Points, in no order, along strands that fork, close into loops and pass close to each other.
(in the rows, 128 means zero)
Two points are linked if the straight distance between their rows is under 69.7. Some points are linked to none.
q_839: [122  98 131 155  81 118 122 122 158 163 125 166 114 134 137 104 103 137
 146  87 102 106 143 178 122 140 124 145 127 128 137 128 171 106 127 145
 209 155 146]
q_684: [ 92 132 136 134  67 129 100  99 152 103 111 160 125 130 149  96 122 136
 204 129 113 131 181 163 140 123 154 192 120 166 103 113 143  87 114 103
 160  89 149]
q_479: [ 77 141 132 120  91 111  92  99 139  95 119 145 144 128 139 100 121 149
 197 139 115 137 188 149 160 111 153 194 130 166  96  96 117  80 115 104
 127  80 138]
q_328: [ 83 133 131 130 112 107 106 107 128 126 138 140 144 116 125 109 116 150
 164 136 113 139 165 151 146 118 132 171 145 154 111 102 127  99 126 125
 122  99 134]
q_872: [140 124 155 122  89 116 149 131 119 191 110 146 128 112 111  90  87 147
 163 100  94  78 163 171  58 125 119 154 119  97 176  85 184 168 140 151
 183 147 135]
q_962: [141 119 134 122 184 129 131 147 135 127 169  98 143 126 107 172 143 121
  62 146 132 164  86  96 146 150 107  83 134  94 103 140  97 118 131 163
  92 136 130]
q_645: [142 153 114 130 105 163 118 123 108  73  86 142  97 143 164 112 145  76
 158 152 186 128  99 109 178 107 146 128 106 145 114 178 110 144  82  53
  96 107 114]
q_50: [141 119 110 135 153 145 120 133 165 107 143 120 115 154 138 165 145  93
  65 138 160 167 102  99 195 146 101  73 117 130  72 181  96  80  94 152
 136 142 125]
q_778: [163 125 133 105 139 109 168 148  95 184 135  94 142 110 100 130 122 158
 115 107 101  96 127 118  50 126 116 102 134  88 203  91 170 205 169 163
 130 155  99]
q_633: [137 134 124 119 171 154 124 142 131  93 132 112 116 138 136 165 142  95
  87 164 165 160  96  81 169 131 107  86 118 120  87 166  76 118 109 115
  88 123 126]
q_631: [102 138 139 119 188 106 135 143  90 135 159  95 178 100  93 157 129 145
 110 161 120 151 125 101  95 128 127 124 155 108 126  91  83 148 163 127
  34 109 126]
q_399: [174 110 129 117 139 117 165 152 113 181 145  94 137 128 105 138 128 150
  89  99  95 105 107 116  74 133 115  78 133  79 197 111 167 189 161 183
 151 171 101]
q_757: [ 93 153 140 116 175 118 140 139  78 122 136 106 159  89  88 145 124 143
 135 174 136 137 132  99  98 115 132 136 142 120 141  95  89 165 159  91
  31  95 128]
q_877: [152 124 125 155  89 165 137 124 138 131 103 160  67 137 159 116 137  86
 120 102 145 107  97 146 136 146 131 118 112 144 140 184 171 132 100 105
 181 160 132]
q_680: [111 127 140 144  63 148 121 111 146 124 108 169 102 130 148  97 122 120
 190 116 118 114 153 168 120 133 140 173 116 153 124 133 168 114 117  97
 179 114 148]
q_434: [180 144 131 108 160 159 169 161  90 134 130  96  97 116 102 146 158 123
  89 131 146 100  73  90  67 137 110  72 111 102 199 137 168 215 162 114
 113 143 115]
q_985: [118 140 140 114 135 102 148 131 101 172 134 122 146  91 100 110 110 158
 145 126 110  99 144 137  69 122 116 160 140 119 163  82 148 176 161 142
 105 126 123]
q_49: [136 147 137 109 184 144 149 155  89 121 146  95 136 107  93 162 147 130
  91 163 143 140  89  86  96 138 121  96 124  99 147 121 108 173 156 109
  58 118 132]
q_829: [129 107 127 136 122 107 138 132 132 173 145 132 133 114 117 115 113 149
 115  99  96 108 128 149 111 130 116 130 140 116 147 115 153 140 142 168
 161 156 122]
q_299: [164 103 121 171  84 156 137 124 166 148  97 171  65 153 163 121 127  91
 105  78 135 101 104 165 133 158 128 106 115 129 147 190 180 114 103 126
 230 186 139]
q_552: [ 93 151 137 119 162 115 129 129  91 124 139 115 156  95  95 137 121 145
 138 166 128 138 141 111 111 114 128 146 144 126 132 101  97 153 148 101
  52  98 128]
q_925: [112 127 136 121 182  95 143 141  98 164 165  95 186 104  98 151 133 157
 104 136 104 143 127 114  81 135 119 129 163 103 136  88  97 149 172 164
  61 125 117]
q_742: [152 125 115 133 152 155 131 141 156 110 141 119 103 144 135 163 151  88
  62 140 163 160  91  92 178 153 100  70 111 123  84 185 103 105  99 146
 131 147 125]
q_207: [154 139 122 118 165 163 138 149 131  99 130 114 105 137 136 166 151  85
  76 163 173 156  82  76 163 144 102  74 105 115  97 178  90 131 104 117
  97 133 125]
q_113: [123 117  97 143 132 133  97 111 173  83 128 132 119 177 159 144 134 104
  93 124 156 164 132 122 218 133 133 100 126 164  63 165  91  41  81 146
 156 133 129]
q_305: [115 110 125 149 107 126 123 119 146 141 137 149 108 131 134 113 119 132
 127 104 112 122 127 156 144 134 124 133 134 141 124 141 153 110 120 139
 173 141 135]
q_912: [152 142 136 105 157 118 169 151  85 162 138  93 141 100  87 136 131 154
 119 124 121  97 112 106  48 128 117 110 135 100 199  91 159 212 178 133
  97 136 110]
q_295: [ 84 108 118 140  73  96  85  98 176 104 127 157 146 144 156 103 112 155
 175 114  98 152 197 175 173 134 170 190 135 177  84  95 129  29 109 148
 178 105 154]
q_435: [135 123 122 136 161 137 125 133 142 122 153 117 119 131 118 152 141 117
  72 137 133 151  99 111 156 141 109  91 129 118 104 156 111 118 119 152
 121 138 131]
q_334: [111 137 139 145  32 151 105  95 164 100  86 179 119 135 161  86 131 116
 234 132 115 119 186 178 110 120 170 202 101 168 101 124 160 108 109  84
 182  84 161]
q_178: [121 137 110 128 142 143 102 120 138  74 116 131 119 160 155 137 138  99
 124 144 168 154 122 103 197 110 127 116 125 153  81 163  77  91  91 101
 113 111 120]
q_395: [170 144 126 109 172 171 153 158 113 113 135 103 101 124 120 165 163  96
  65 156 166 140  68  78 126 155 102  67 100 103 135 168 120 164 129 119
  94 139 126]
q_385: [166 157 114 125 127 178 140 142 101  93  94 133  85 127 152 132 154  62
 111 162 194 126  73  92 156 124 126  91  93 134 126 190 117 172  88  71
  89 126 115]
q_801: [106 121 135 126 166  91 134 131 109 163 164 108 178 105 104 138 129 158
 109 132 101 142 135 128 102 128 120 140 164 117 125  95 104 137 159 165
  82 123 118]
q_275: [156 105 136 141 102 129 149 136 133 168 121 146  98 126 124 111 107 131
 119  91 101  88 123 151  99 135 118 120 123 110 171 134 183 154 132 143
 201 173 128]
q_195: [ 96 141 143 116 191 114 131 146  84 115 148  97 173 100  93 160 123 138
 121 177 134 153 124  90 107 120 131 121 148 108 123  95  69 147 157 102
  25  99 131]
q_733: [ 67 137 132 118 116  86  90  99 137 115 137 138 173 123 127 110 113 163
 178 141 107 149 193 155 157 110 146 190 153 163  96  77 106  69 125 134
 108  84 132]
q_762: [109 113 130 142 107 113 122 118 139 149 139 146 124 118 127 110 114 144
 138 109 107 119 139 158 133 130 122 149 140 143 126 119 152 114 132 142
 157 134 134]
q_176: [141 140 139 103 151 102 169 146  86 182 134  93 155  98  91 130 125 162
 131 122 114  94 136 115  36 120 116 127 137  97 197  74 153 206 181 148
  92 136 106]
q_147: [117 137 107 121 150 135  92 121 141  60 120 127 132 166 155 141 134 107
 128 146 164 159 126  98 208 104 134 124 132 159  69 153  61  69  93 104
 114 108 123]
q_243: [ 98 124 130 131 145  91 127 121 118 162 155 124 164 103 111 122 119 159
 129 127 102 134 145 143 111 123 119 151 158 132 123  95 118 127 148 160
 104 122 121]
q_10: [135 135 138 110 194 136 140 153 103 120 155  91 144 115  99 170 142 128
  80 162 139 155  87  86 113 143 116  89 132  92 128 122  94 149 148 129
  56 120 132]
q_983: [144 126 118 158  92 163 130 116 143 117 107 158  71 143 163 119 143  84
 121 107 151 120 103 146 155 144 135 111 114 150 124 185 156 119  90 106
 172 149 129]
q_516: [177 142 130 111 169 159 162 160 102 129 139  96 100 122 102 155 164 116
  72 137 148 117  68  88  88 144 106  71 110  99 174 145 150 190 154 125
 108 146 122]
q_956: [159  97 119 166 104 144 136 125 167 149 116 156  77 148 150 122 126 104
  83  80 126 106 100 152 142 152 118  93 118 127 140 183 171 113 112 147
 215 187 134]
q_289: [172 153 132 102 154 157 175 158  79 138 122  97  98 107  94 138 152 131
 110 131 146  90  86  93  53 128 115  84 112 107 209 126 174 228 169  94
 107 137 112]
q_358: [148 159 116 125 126 169 132 132  96  85  90 137  93 132 154 124 147  76
 137 161 184 128  90 102 163 112 135 112 102 138 121 182 108 164  93  58
  82 112 117]
q_164: [118 126 126 122 181 129 102 132 143  91 149 108 144 145 129 165 129 118
  94 157 148 176 117  91 184 120 114  98 139 126  72 142  65  87 110 130
  91 116 129]
q_970: [101 148 125 118 154 139 113 125 104  83 118 127 128 133 132 132 129 119
 144 164 150 144 132 102 168 101 131 136 133 140 104 140  79 126 118  76
  77  96 124]
q_394: [115 138 146 145  43 158 119 105 148 114  92 174 106 132 158  89 128 111
 218 128 122 112 163 169 111 125 154 188 104 157 115 134 165 124 111  79
 174  96 153]
q_814: [142  90 127 154  91 115 131 129 154 174 127 156 112 137 132 111 100 139
 119  76  96  99 132 171 119 141 121 124 128 111 152 136 177 116 127 158
 218 176 136]
q_361: [ 89 158 132 109  88 125  95 102 123  65  94 145 145 137 154  92 134 132
 230 153 138 126 183 131 165  96 164 208 110 163  91 109  98 105 113  52
 103  65 134]
q_694: [111 124 134 115 194 117 100 135 134  93 159 100 162 136 121 170 121 125
  99 164 143 180 117  86 172 118 118 100 148 116  71 126  53  85 123 132
  66 113 129]
q_438: [156  98 131 164  80 143 135 129 162 159 106 172  79 149 151 113 112 111
 122  74 117  95 118 170 119 150 125 121 118 120 152 164 185 118 115 128
 236 179 143]
q_557: [104 134 111 118 159 122  86 117 139  61 131 124 151 162 146 140 125 123
 132 148 151 161 141 103 205  99 137 137 142 161  67 135  54  60 104 109
 105 102 128]
q_655: [ 99 137 139 138  46 140 102  95 159  96  96 169 125 135 157  88 128 126
 225 132 110 126 187 171 126 120 166 199 108 168 100 116 149  92 113  92
 171  83 158]
q_559: [132 122 125 159  47 162 113 104 162  94  88 175  91 151 183 105 138  89
 191 112 139 127 141 169 151 139 171 161 112 160 109 166 162  94  83  79
 186 121 141]
q_623: [ 78 152 134 110  90 116  90  97 135  73 102 145 150 133 148  95 126 142
 222 150 123 132 193 139 164 101 162 209 118 169  90  97 105  86 113  78
 112  64 139]
q_98: [162 142 127 108 175 170 149 159 118 103 131 104 105 128 129 172 159  87
  68 166 175 151  70  69 143 153  96  66 100 102 114 172  97 148 116 113
  82 135 127]
q_24: [ 64 157 149 112 115  94  98  97 123 121 125 136 165 105 116 102 110 162
 200 156 118 136 193 152 129 100 141 205 142 152 111  70 108 105 135 110
  81  69 135]
q_833: [134 134 124 126 170 144 131 140 120 112 146 115 116 124 118 153 142 115
  84 151 139 147  97 100 143 134 114  95 127 118 113 151 104 140 123 128
  97 125 129]
q_70: [ 64 165 159 110 118  98 106  96 109 132 117 135 163  91 107  96 108 165
 209 162 123 126 189 151 103  98 138 213 134 141 126  64 113 130 148 104
  59  64 139]
q_380: [101  99  97 152 123 108  88 108 177 102 142 136 136 170 151 132 122 138
  97 111 121 165 152 151 212 134 149 125 142 167  72 137 107  24  94 167
 170 131 137]
q_5: [ 97 102 117 147  52 111  89  97 189  98 112 169 134 149 169 102 112 143
 186 110  98 144 197 181 162 139 180 190 125 176  84 109 144  31 107 137
 202 108 164]
q_916: [151 128 135 151  82 170 144 125 129 133  99 166  67 131 153 108 132  91
 144 104 137 101 103 151 119 142 134 133 111 141 147 170 179 145 106  91
 181 150 134]
q_451: [180 121 130 118 164 136 160 157 117 144 153  94 121 127 100 152 149 132
  67 122 123 120  73  95  90 144 107  73 124  89 173 133 149 176 158 167
 126 158 116]
q_30: [ 80 164 157 111 144  91 136 111  92 166 125 119 164  76  93 103 109 166
 180 151 123 112 171 141  62 106 127 197 139 127 151  55 119 164 168 122
  47  85 134]
q_882: [116 148 124 121 166 146 123 135 107  93 125 119 123 126 124 144 136 115
 118 165 152 147 114  94 155 113 123 113 129 127 109 145  84 142 119  89
  75 104 129]
q_699: [ 94 129 130 132 129 106 119 114 123 143 147 136 146 108 114 114 117 151
 143 130 110 129 151 146 129 122 124 158 148 142 121 105 130 120 136 138
 115 110 129]
q_756: [161 146 139 100 143 130 173 150  84 164 125  97 122 101  89 130 129 150
 127 122 127  84 115 107  41 123 114 106 122  98 214  94 181 226 174 120
 116 140 106]
q_430: [112 108  99 143 138 118  89 110 178  90 138 130 133 175 152 143 127 124
  93 119 138 171 143 131 222 129 140 112 138 165  60 146  89  27  87 160
 158 129 135]
q_236: [178  84 120 134 129 113 152 145 146 184 147 110 132 144 119 140 119 140
  63  82  85 110  98 132 109 137 114  64 125  74 177 142 158 146 146 213
 187 199 106]
q_867: [193  95 123 132 128 128 161 149 138 176 138 105 112 143 114 141 125 133
  60  90  96 105  90 121  99 142 110  53 116  75 194 147 174 168 145 192
 191 197 106]
q_810: [ 94 117 105 139 110 115  87 104 165  80 127 143 135 167 158 123 123 135
 137 117 121 158 165 145 211 126 160 150 137 176  76 126 100  32  94 134
 157 112 137]
q_461: [111  95 113 151 119 104 110 116 158 151 154 140 136 134 130 122 117 147
 105  99 104 139 133 159 157 132 125 128 147 141 110 131 138  85 123 171
 171 146 135]
q_638: [127 107 127 131 139  97 141 132 123 176 154 119 155 111 110 124 119 157
 109 106  94 117 127 141 102 128 116 128 150 112 144 107 135 146 152 177
 133 149 117]
q_626: [145 151 127 113 174 159 149 153  97 108 129 109 109 112 114 155 151 109
  89 165 155 138  85  87 118 134 114  90 113 112 136 152 107 170 133  99
  74 119 129]
q_136: [173 120 133 113 174 124 157 160 108 155 161  83 147 126  95 160 148 143
  73 122 117 128  79  98  82 144 108  78 136  77 171 114 136 172 170 179
 102 153 114]
q_662: [135 128 129 155  73 164 128 115 140 118 101 169  77 138 166 105 135  94
 159 107 139 115 118 160 138 141 144 143 114 149 129 169 170 121  97  88
 178 136 137]
q_108: [ 96 122 142 143  58 124 103 104 162 127 114 169 126 129 145  93 112 141
 201 120 105 123 178 181 120 129 146 189 121 159 110 106 160  92 124 122
 181 100 158]
q_128: [141 129 139 112 193 137 136 154 123 117 161  90 141 122 106 178 144 121
  65 160 142 164  80  84 136 151 106  82 127  87 111 131  91 129 137 145
  69 132 134]
q_656: [161 126 142 101 124 109 170 145  93 203 123  91 143 110 101 123 113 163
 128 105  97  87 145 128  39 122 118 106 128  77 216  80 183 214 163 165
 141 159  97]
q_80: [170 146 113 121 145 177 147 151 123 100 116 123  91 132 144 157 159  67
  80 159 186 144  73  81 159 148 104  68  93 123 108 193 108 148  95 105
 105 139 118]
q_866: [113 152 146 108 139 104 152 128  89 174 125 115 151  83  92 112 113 162
 156 134 118  93 149 135  51 116 121 168 135 118 174  70 146 188 169 130
  82 114 124]
q_653: [137 126 142 111 125  94 157 132 105 202 129 110 154 102 106 109 105 166
 140 103  91  91 155 147  52 121 116 145 136  93 181  73 158 182 163 175
 134 148 109]
q_603: [179 110 128 111 161 119 163 161 112 171 157  83 149 135 101 152 142 149
  76 108 106 118  89 106  78 139 110  72 137  71 187 114 149 180 170 194
 127 166 106]
q_659: [ 78 115 119 131  87  90  84  98 165 105 137 149 159 139 148 105 112 161
 171 121 100 152 196 168 178 126 164 191 144 175  84  86 117  35 112 147
 153  97 146]
q_772: [125 119 124 158  28 155 106  98 178  89  83 183 109 150 181  99 135 103
 217 116 120 130 176 179 131 134 184 186 108 169  98 145 160  82  94  82
 200 104 158]
q_908: [173 142 124 115 163 166 157 156 110 122 133 108  93 121 114 153 161 103
  66 143 153 126  71  88 109 149 105  70 105 109 150 163 137 173 135 126
 111 141 124]
q_20: [150 132  97 140 120 157 112 125 157  79 106 138 105 169 168 147 145  67
 104 136 191 154 105 101 211 133 123  86 110 156  73 198  93  82  68 116
 137 139 115]
q_83: [106 172 157 108 114 146 150 120  82 137  99 137 117  82 103  90 120 143
 195 158 139  92 147 132  72 109 129 187 106 134 163  99 154 192 156  68
  78  88 142]
q_170: [132 139 131 117 153 119 155 141  95 151 142 113 138  95  95 128 127 147
 117 131 118 108 116 116  78 127 120 129 138 117 167 105 144 182 161 131
  94 129 121]
q_803: [133  90 112 166 111 119 117 120 169 150 139 146 105 146 139 126 122 127
  87  88 114 127 113 158 156 145 120 103 131 136 119 163 152  89 119 170
 201 172 137]
q_886: [150 100 125 121 150  99 156 147 120 189 162  98 168 128 110 139 130 158
  87  95  83 120 115 129  88 132 113  99 148  83 163 108 130 158 168 208
 135 169 102]
q_320: [147 128 133 113 169 111 159 154  94 166 157  89 161 111  93 148 141 156
  99 123 112 120 106 106  64 135 116 106 147  91 174  94 131 181 176 164
  87 143 110]
q_440: [139 114 126 131 172 121 127 138 143 134 170 106 141 129 111 160 140 127
  64 133 123 157  92 110 147 143 108  87 138 104 104 141 108 115 132 174
 111 142 129]
q_952: [104 146 118 119 109 133  96 112 123  61 100 142 129 154 160 108 137 114
 186 144 151 136 149 118 191 102 156 169 123 165  91 137  88  93 100  63
 109  87 124]
q_349: [141 103 127 143 115 117 137 132 135 163 136 138 115 122 121 114 112 138
 110  92 100 104 120 149 114 132 116 121 132 118 151 130 164 138 136 157
 180 165 129]
q_973: [145 124 121 131 161 148 130 137 147 116 148 115 111 137 125 160 148 103
  64 142 149 154  93  98 162 148 104  78 118 117  97 169 106 117 110 148
 120 140 128]
q_415: [ 90 152 129 117  98 131 101 106 120  73 102 145 131 137 148 101 134 128
 205 146 138 130 166 129 171 103 155 184 119 160  98 124 104 107 110  64
 105  77 128]
q_262: [100 127 105 128 131 119  85 111 153  68 124 137 137 171 157 129 128 127
 134 129 139 156 154 123 214 115 151 142 136 172  72 137  79  46  91 121
 138 106 129]
q_124: [163 151 134 103 150 146 172 152  80 146 123 103 106 101  94 132 139 138
 119 131 136  90 100 102  56 127 118 105 119 111 202 114 175 220 168 100
 107 134 114]
q_14: [167 122 129 114 146 117 164 150 104 172 143  98 136 116 101 136 127 150
  97 108 105  99 107 115  70 130 117  94 133  90 192 107 164 193 165 166
 133 159 107]
q_447: [125 125 133 115 171  94 153 146  96 173 159  95 179 104  96 143 132 157
 104 126 102 125 126 115  68 133 117 128 157 101 154  87 113 168 176 169
  78 133 113]
q_511: [140 152 143 106 135 130 165 139  85 161 121 116 121  90  93 113 119 148
 147 127 125  84 128 121  52 118 119 142 120 119 190  93 172 205 166 108
 106 127 123]
q_881: [ 84 132 132 131  92 118 102 105 142 113 125 150 133 126 138 104 118 144
 182 129 113 133 172 157 150 120 145 181 132 162 105 108 138  90 119 113
 140  95 139]
q_978: [144 113 131 117 130  97 157 141 110 191 140 110 153 109 106 119 112 159
 117  99  91  98 137 138  71 126 115 122 140  96 176  93 153 173 160 176
 146 159 107]
q_848: [187 133 132 109 177 153 162 165 108 134 148  86 113 130  98 163 162 122
  62 134 144 124  61  82  89 154  99  60 114  83 175 140 149 181 161 152
 109 152 120]
q_281: [112 109 135 143  92 112 123 121 146 163 133 155 125 120 130 102 104 145
 150  98 100 110 145 171 119 132 120 153 134 134 134 113 164 115 132 148
 181 141 141]
q_150: [ 95 101 103 151 107 107  88 103 175  98 137 146 135 164 157 121 120 142
 122 108 111 160 162 160 207 136 160 145 140 174  79 129 116  24  96 155
 176 127 140]
q_951: [152 105 140 136  94 119 148 136 129 182 120 146 111 124 119 106  94 141
 131  85  94  84 139 160  85 134 117 128 121  99 176 119 186 157 135 151
 205 172 127]
q_824: [150 142 133 115 176 144 153 154  99 126 147 100 123 111  96 155 150 127
  82 150 138 130  83  94  94 141 114  90 125 102 154 132 127 176 152 123
  83 128 127]
q_675: [175 155 114 120 137 182 149 150 109  98 104 127  86 126 148 147 158  61
  90 161 193 134  67  85 153 138 116  76  89 127 120 197 113 164  92  87
  97 135 115]
q_960: [138 117 121 123 170 138 113 135 164 102 153 107 131 149 133 174 139 103
  68 148 155 178 102  87 195 144  97  77 125 120  65 162  76  76 102 151
 116 135 129]
q_809: [146 114 148 132  82 120 141 133 129 185 114 155 118 120 117  95  88 141
 154  93  93  83 153 172  75 131 116 146 120 101 172 105 185 152 136 147
 201 154 136]
q_597: [154 124 109 168  58 168 113 102 171  89  82 175  76 162 192 120 142  65
 154 105 168 130 108 162 174 151 169 124 108 157 111 195 161  83  60  88
 186 147 132]
q_126: [ 93 154 153 111 142  96 142 118  93 171 129 120 159  79  92 109 109 163
 165 144 120 107 158 137  58 112 122 184 142 125 158  65 127 171 168 127
  61 101 129]
q_945: [143 122 111 163  52 161 109 102 170  86  85 173  86 163 193 111 141  78
 172 105 153 131 127 164 170 146 176 143 111 161 104 179 158  79  67  87
 187 135 137]
q_392: [143 137  99 127 134 152 104 124 149  66 108 132 116 170 165 144 143  78
 117 145 190 154 109  96 212 116 126 104 114 157  69 181  73  79  77 105
 121 124 117]
q_414: [110 149 116 122 120 143 105 116 115  70 100 140 119 147 156 114 137 106
 173 148 159 136 134 113 186 102 145 151 123 155 100 149  93 114 100  62
 101  93 118]
q_825: [101 129 131 114 188 118  92 130 124  78 146 107 164 138 123 159 118 127
 118 166 144 171 131  89 176 103 125 116 151 130  73 123  46  87 122 112
  65 102 128]
q_863: [155 108 125 138 128 123 146 139 127 161 138 128 111 124 116 122 121 137
  93  97 103 103 104 134 107 135 117 104 127 112 163 136 162 157 140 162
 171 168 123]
q_258: [ 93 127 110 124 151 112  82 114 146  73 139 128 157 161 140 136 119 136
 130 138 131 164 155 120 205 106 144 139 148 166  68 120  68  48 102 126
 115 103 129]
q_360: [150  89 129 161  81 130 130 129 162 168 116 168  97 145 140 110 102 127
 123  72 104  97 131 175 118 149 125 122 122 114 154 152 184 115 121 144
 236 181 143]
q_308: [142  92 119 160 106 120 128 127 161 161 134 149 104 141 136 118 113 130
  96  80 105 110 117 159 136 141 120 108 131 120 138 156 164 109 123 164
 208 178 135]
q_627: [113 119 123 149  31 143  98  94 180  82  88 178 120 148 177  95 132 116
 219 120 111 132 192 176 139 130 191 197 106 174  85 131 147  66  96  93
 197  97 164]
q_517: [106 142 134 119 164 107 140 135  94 146 148 111 159  92  93 137 123 151
 125 149 116 129 132 115  90 123 124 144 150 121 144  94 112 161 160 126
  61 111 126]
q_373: [129 149 112 129 117 153 110 119 119  71  96 141 105 153 163 118 142  88
 154 148 175 136 113 111 187 108 142 130 116 154  98 169  96 119  86  68
 102 104 116]
q_407: [106 104 122 145 120  98 118 118 140 159 152 138 141 120 126 116 116 151
 122 103 101 130 139 160 139 127 122 139 150 137 118 116 140 105 134 165
 155 140 129]
q_667: [121 147 115 117 149 142  98 127 116  56 102 128 132 156 155 131 139  99
 150 161 178 146 117  91 193  91 133 133 127 152  83 157  57 104 101  69
  84 100 119]
q_464: [159 135 134 107 164 116 166 159  88 165 147  86 150 111  89 144 138 153
 104 121 118 107 104 103  51 133 116  99 138  91 194  94 148 201 181 151
  94 140 105]
q_293: [102 110 121 146  46 129  96  96 183  95 102 172 121 148 171 101 121 130
 195 113 104 141 190 177 151 137 178 188 117 174  90 121 148  52 103 114
 199 106 162]
q_853: [ 74 163 160 112 128 101 123 105  99 150 122 131 157  83 101 100 109 163
 192 157 122 116 175 147  80 105 131 201 137 135 140  65 123 151 157 114
  58  78 136]
q_396: [134 126 128 158  57 164 120 109 150 110  95 173  84 143 173 103 139  91
 178 110 141 122 128 165 144 141 157 152 113 156 119 167 166 110  90  81
 181 125 141]
q_591: [132 122 120 119 173 137 102 132 157  84 143 109 137 156 140 170 131 102
  86 155 163 177 110  84 200 125 109  90 128 132  60 160  63  71 101 133
 105 126 127]
q_993: [130 149 127 115 176 157 139 148  95  96 123 111 117 120 119 153 142 109
 105 173 158 146  95  82 135 123 121 100 116 117 124 150  87 161 128  84
  63 109 129]
q_749: [135 123  96 143 123 146 103 116 168  83 115 137 107 177 167 145 142  85
 100 126 173 160 121 114 215 136 130  96 116 162  66 183  95  56  74 133
 155 137 123]
q_193: [123  95 111 160 122 119 111 119 167 144 146 141 117 142 138 128 126 131
  86  97 115 137 118 152 167 138 123 105 137 139 109 154 139  82 117 170
 182 157 137]
q_182: [125 144 123 112 169 145 106 136 117  66 113 115 131 145 145 149 137  98
 129 172 179 155 108  78 182  99 119 115 129 137  81 158  49 111 110  79
  72 106 126]
q_740: [141 122 114 164  77 162 118 110 158 105  98 162  77 156 177 118 141  77
 131 106 156 129 109 153 172 148 147 117 113 158 112 191 156  93  75 102
 182 149 130]
q_324: [120 126 128 150  47 153 110 101 160  93  92 172 104 145 173 100 134 105
 204 116 126 130 161 168 145 133 171 178 110 166 103 148 157  89  94  82
 181 107 147]
q_902: [164  89 119 130 140 105 152 144 134 187 156 106 150 134 115 139 124 150
  74  88  83 118 106 136 101 136 115  83 139  82 166 124 142 149 156 210
 163 183 103]
q_904: [ 90 140 132 115 178 117 101 128 107  83 136 113 164 129 116 147 119 135
 139 174 143 157 139  94 164  97 132 134 150 135  89 115  55 106 130  89
  56  93 127]
q_446: [141 131 155 103 110  99 157 129 101 211 112 110 147 104 105  98  96 166
 155 102  90  80 171 161  32 114 120 151 125  83 192  61 172 191 157 170
 146 145 114]
q_686: [132 149 145 101 152  97 165 143  82 189 125  91 159  89  89 126 122 165
 144 127 117  90 145 118  24 117 121 144 137 102 198  60 148 208 186 139
  77 127 109]
q_840: [142 131 160 112  96 109 149 126 110 207 108 126 138 109 107  90  89 156
 164 104  90  76 172 171  36 118 119 156 120  84 188  66 179 184 149 162
 166 143 125]
q_948: [ 72 119 126 127 104  80  86  97 152 127 143 141 175 127 138 109 112 170
 169 127 100 154 195 170 163 118 151 192 153 169  89  75 113  47 121 156
 133  93 136]
q_232: [105 127 142 120 190  99 137 142  93 150 166  91 188 105  95 159 135 152
 102 150 111 154 124 106  89 135 125 124 163 102 122  90  81 139 169 151
  41 116 122]
q_504: [107 119 141 145  68 131 118 112 151 139 115 169 116 125 142  96 110 135
 184 111 108 114 158 176 115 133 135 174 121 147 125 119 168 107 126 120
 187 118 151]
q_22: [ 89 145 126 113 162 123 100 122 105  70 121 122 154 136 125 134 123 131
 157 170 149 149 146 100 173  90 134 148 146 145  94 123  59 107 123  72
  66  86 126]
q_545: [139 140 127 119 172 148 143 144 110 116 144 109 116 117 107 154 147 120
  82 152 140 140  90  97 123 138 112  92 125 112 130 145 113 158 134 123
  89 127 131]
q_134: [107 140 137 119 151  99 142 130  99 161 144 117 160  90  99 125 119 157
 137 138 111 118 141 128  85 121 119 154 147 125 147  86 126 161 161 140
  79 115 123]
q_167: [117 156 155  99 140  97 157 127  84 190 118 105 155  83  92 106 108 166
 163 126 117  85 159 137  26 111 121 172 131 106 185  51 148 201 179 139
  80 114 121]
q_982: [144 110 126 123 147  98 153 142 116 182 155 105 160 118 108 131 124 157
  99 102  90 115 121 131  85 130 115 113 148  95 162 101 137 162 164 188
 129 158 109]
q_61: [176 105 126 135 131 129 156 144 132 164 138 116 109 134 114 132 125 130
  75  95 104  98  95 124 102 138 112  78 120  95 177 142 169 168 142 173
 181 181 116]
q_148: [155  98 120 156 113 131 136 130 155 156 128 145  94 141 133 123 120 120
  84  85 112 106 103 149 131 145 116  97 122 119 146 165 164 126 124 160
 204 181 133]
q_717: [121  97 124 159  90 121 119 118 161 150 130 159 107 138 143 111 112 135
 130  89 107 117 134 170 141 141 128 138 131 139 126 139 165  95 122 145
 200 154 144]
q_774: [ 67 143 142 117 124  85  96  99 123 127 137 133 175 108 121 109 111 167
 181 148 113 144 190 154 138 107 139 193 154 154 105  71 104  88 132 130
  87  81 133]
q_273: [131 139 124 115 175 148 113 137 130  77 126 110 128 144 140 161 134  97
 107 169 174 163 105  77 183 114 112  99 124 127  78 162  58 108 110  99
  80 114 124]

A fork is a point with three links, a tip a point with one. Leave the first point through the second and follow the links. Name the first fork or tip that comes.
q_373; q_414 -> q_881
q_5; q_295 -> q_866
q_164; q_591 -> q_435
q_24; q_774 -> q_559
q_623; q_361 -> q_207
q_148; q_956 -> q_814
q_863; q_61 -> q_982
q_902; q_236 -> q_349
q_904; q_22 -> q_545
q_134; q_517 -> q_925

A piece is all that can be reached along the links. How many separate loops has the piece of each point below (a circle has one, a figure eight two, a Y none), and how many tips (points with one link)?
q_438 -> loops 3, tips 0
q_680 -> loops 4, tips 2
q_749 -> loops 1, tips 0
q_50 -> loops 2, tips 0
q_638 -> loops 2, tips 0

How many points has the smallest loop of links through each point below? Write - if it is on no loop.
q_61 -> 10
q_320 -> 17
q_762 -> 5
q_916 -> 9
q_803 -> 9

Name the points in between on the shortest way along the links from the first point to the second, in order.
q_275; q_446 -> q_951 q_809 q_872 q_840
q_430; q_258 -> q_380 q_150 q_810 q_262
q_886; q_840 -> q_982 q_978 q_653 q_446
q_461; q_299 -> q_193 q_803 q_308 q_148 q_956
q_645; q_394 -> q_373 q_414 q_952 q_415 q_361 q_623 q_479 q_881 q_684 q_655 q_334
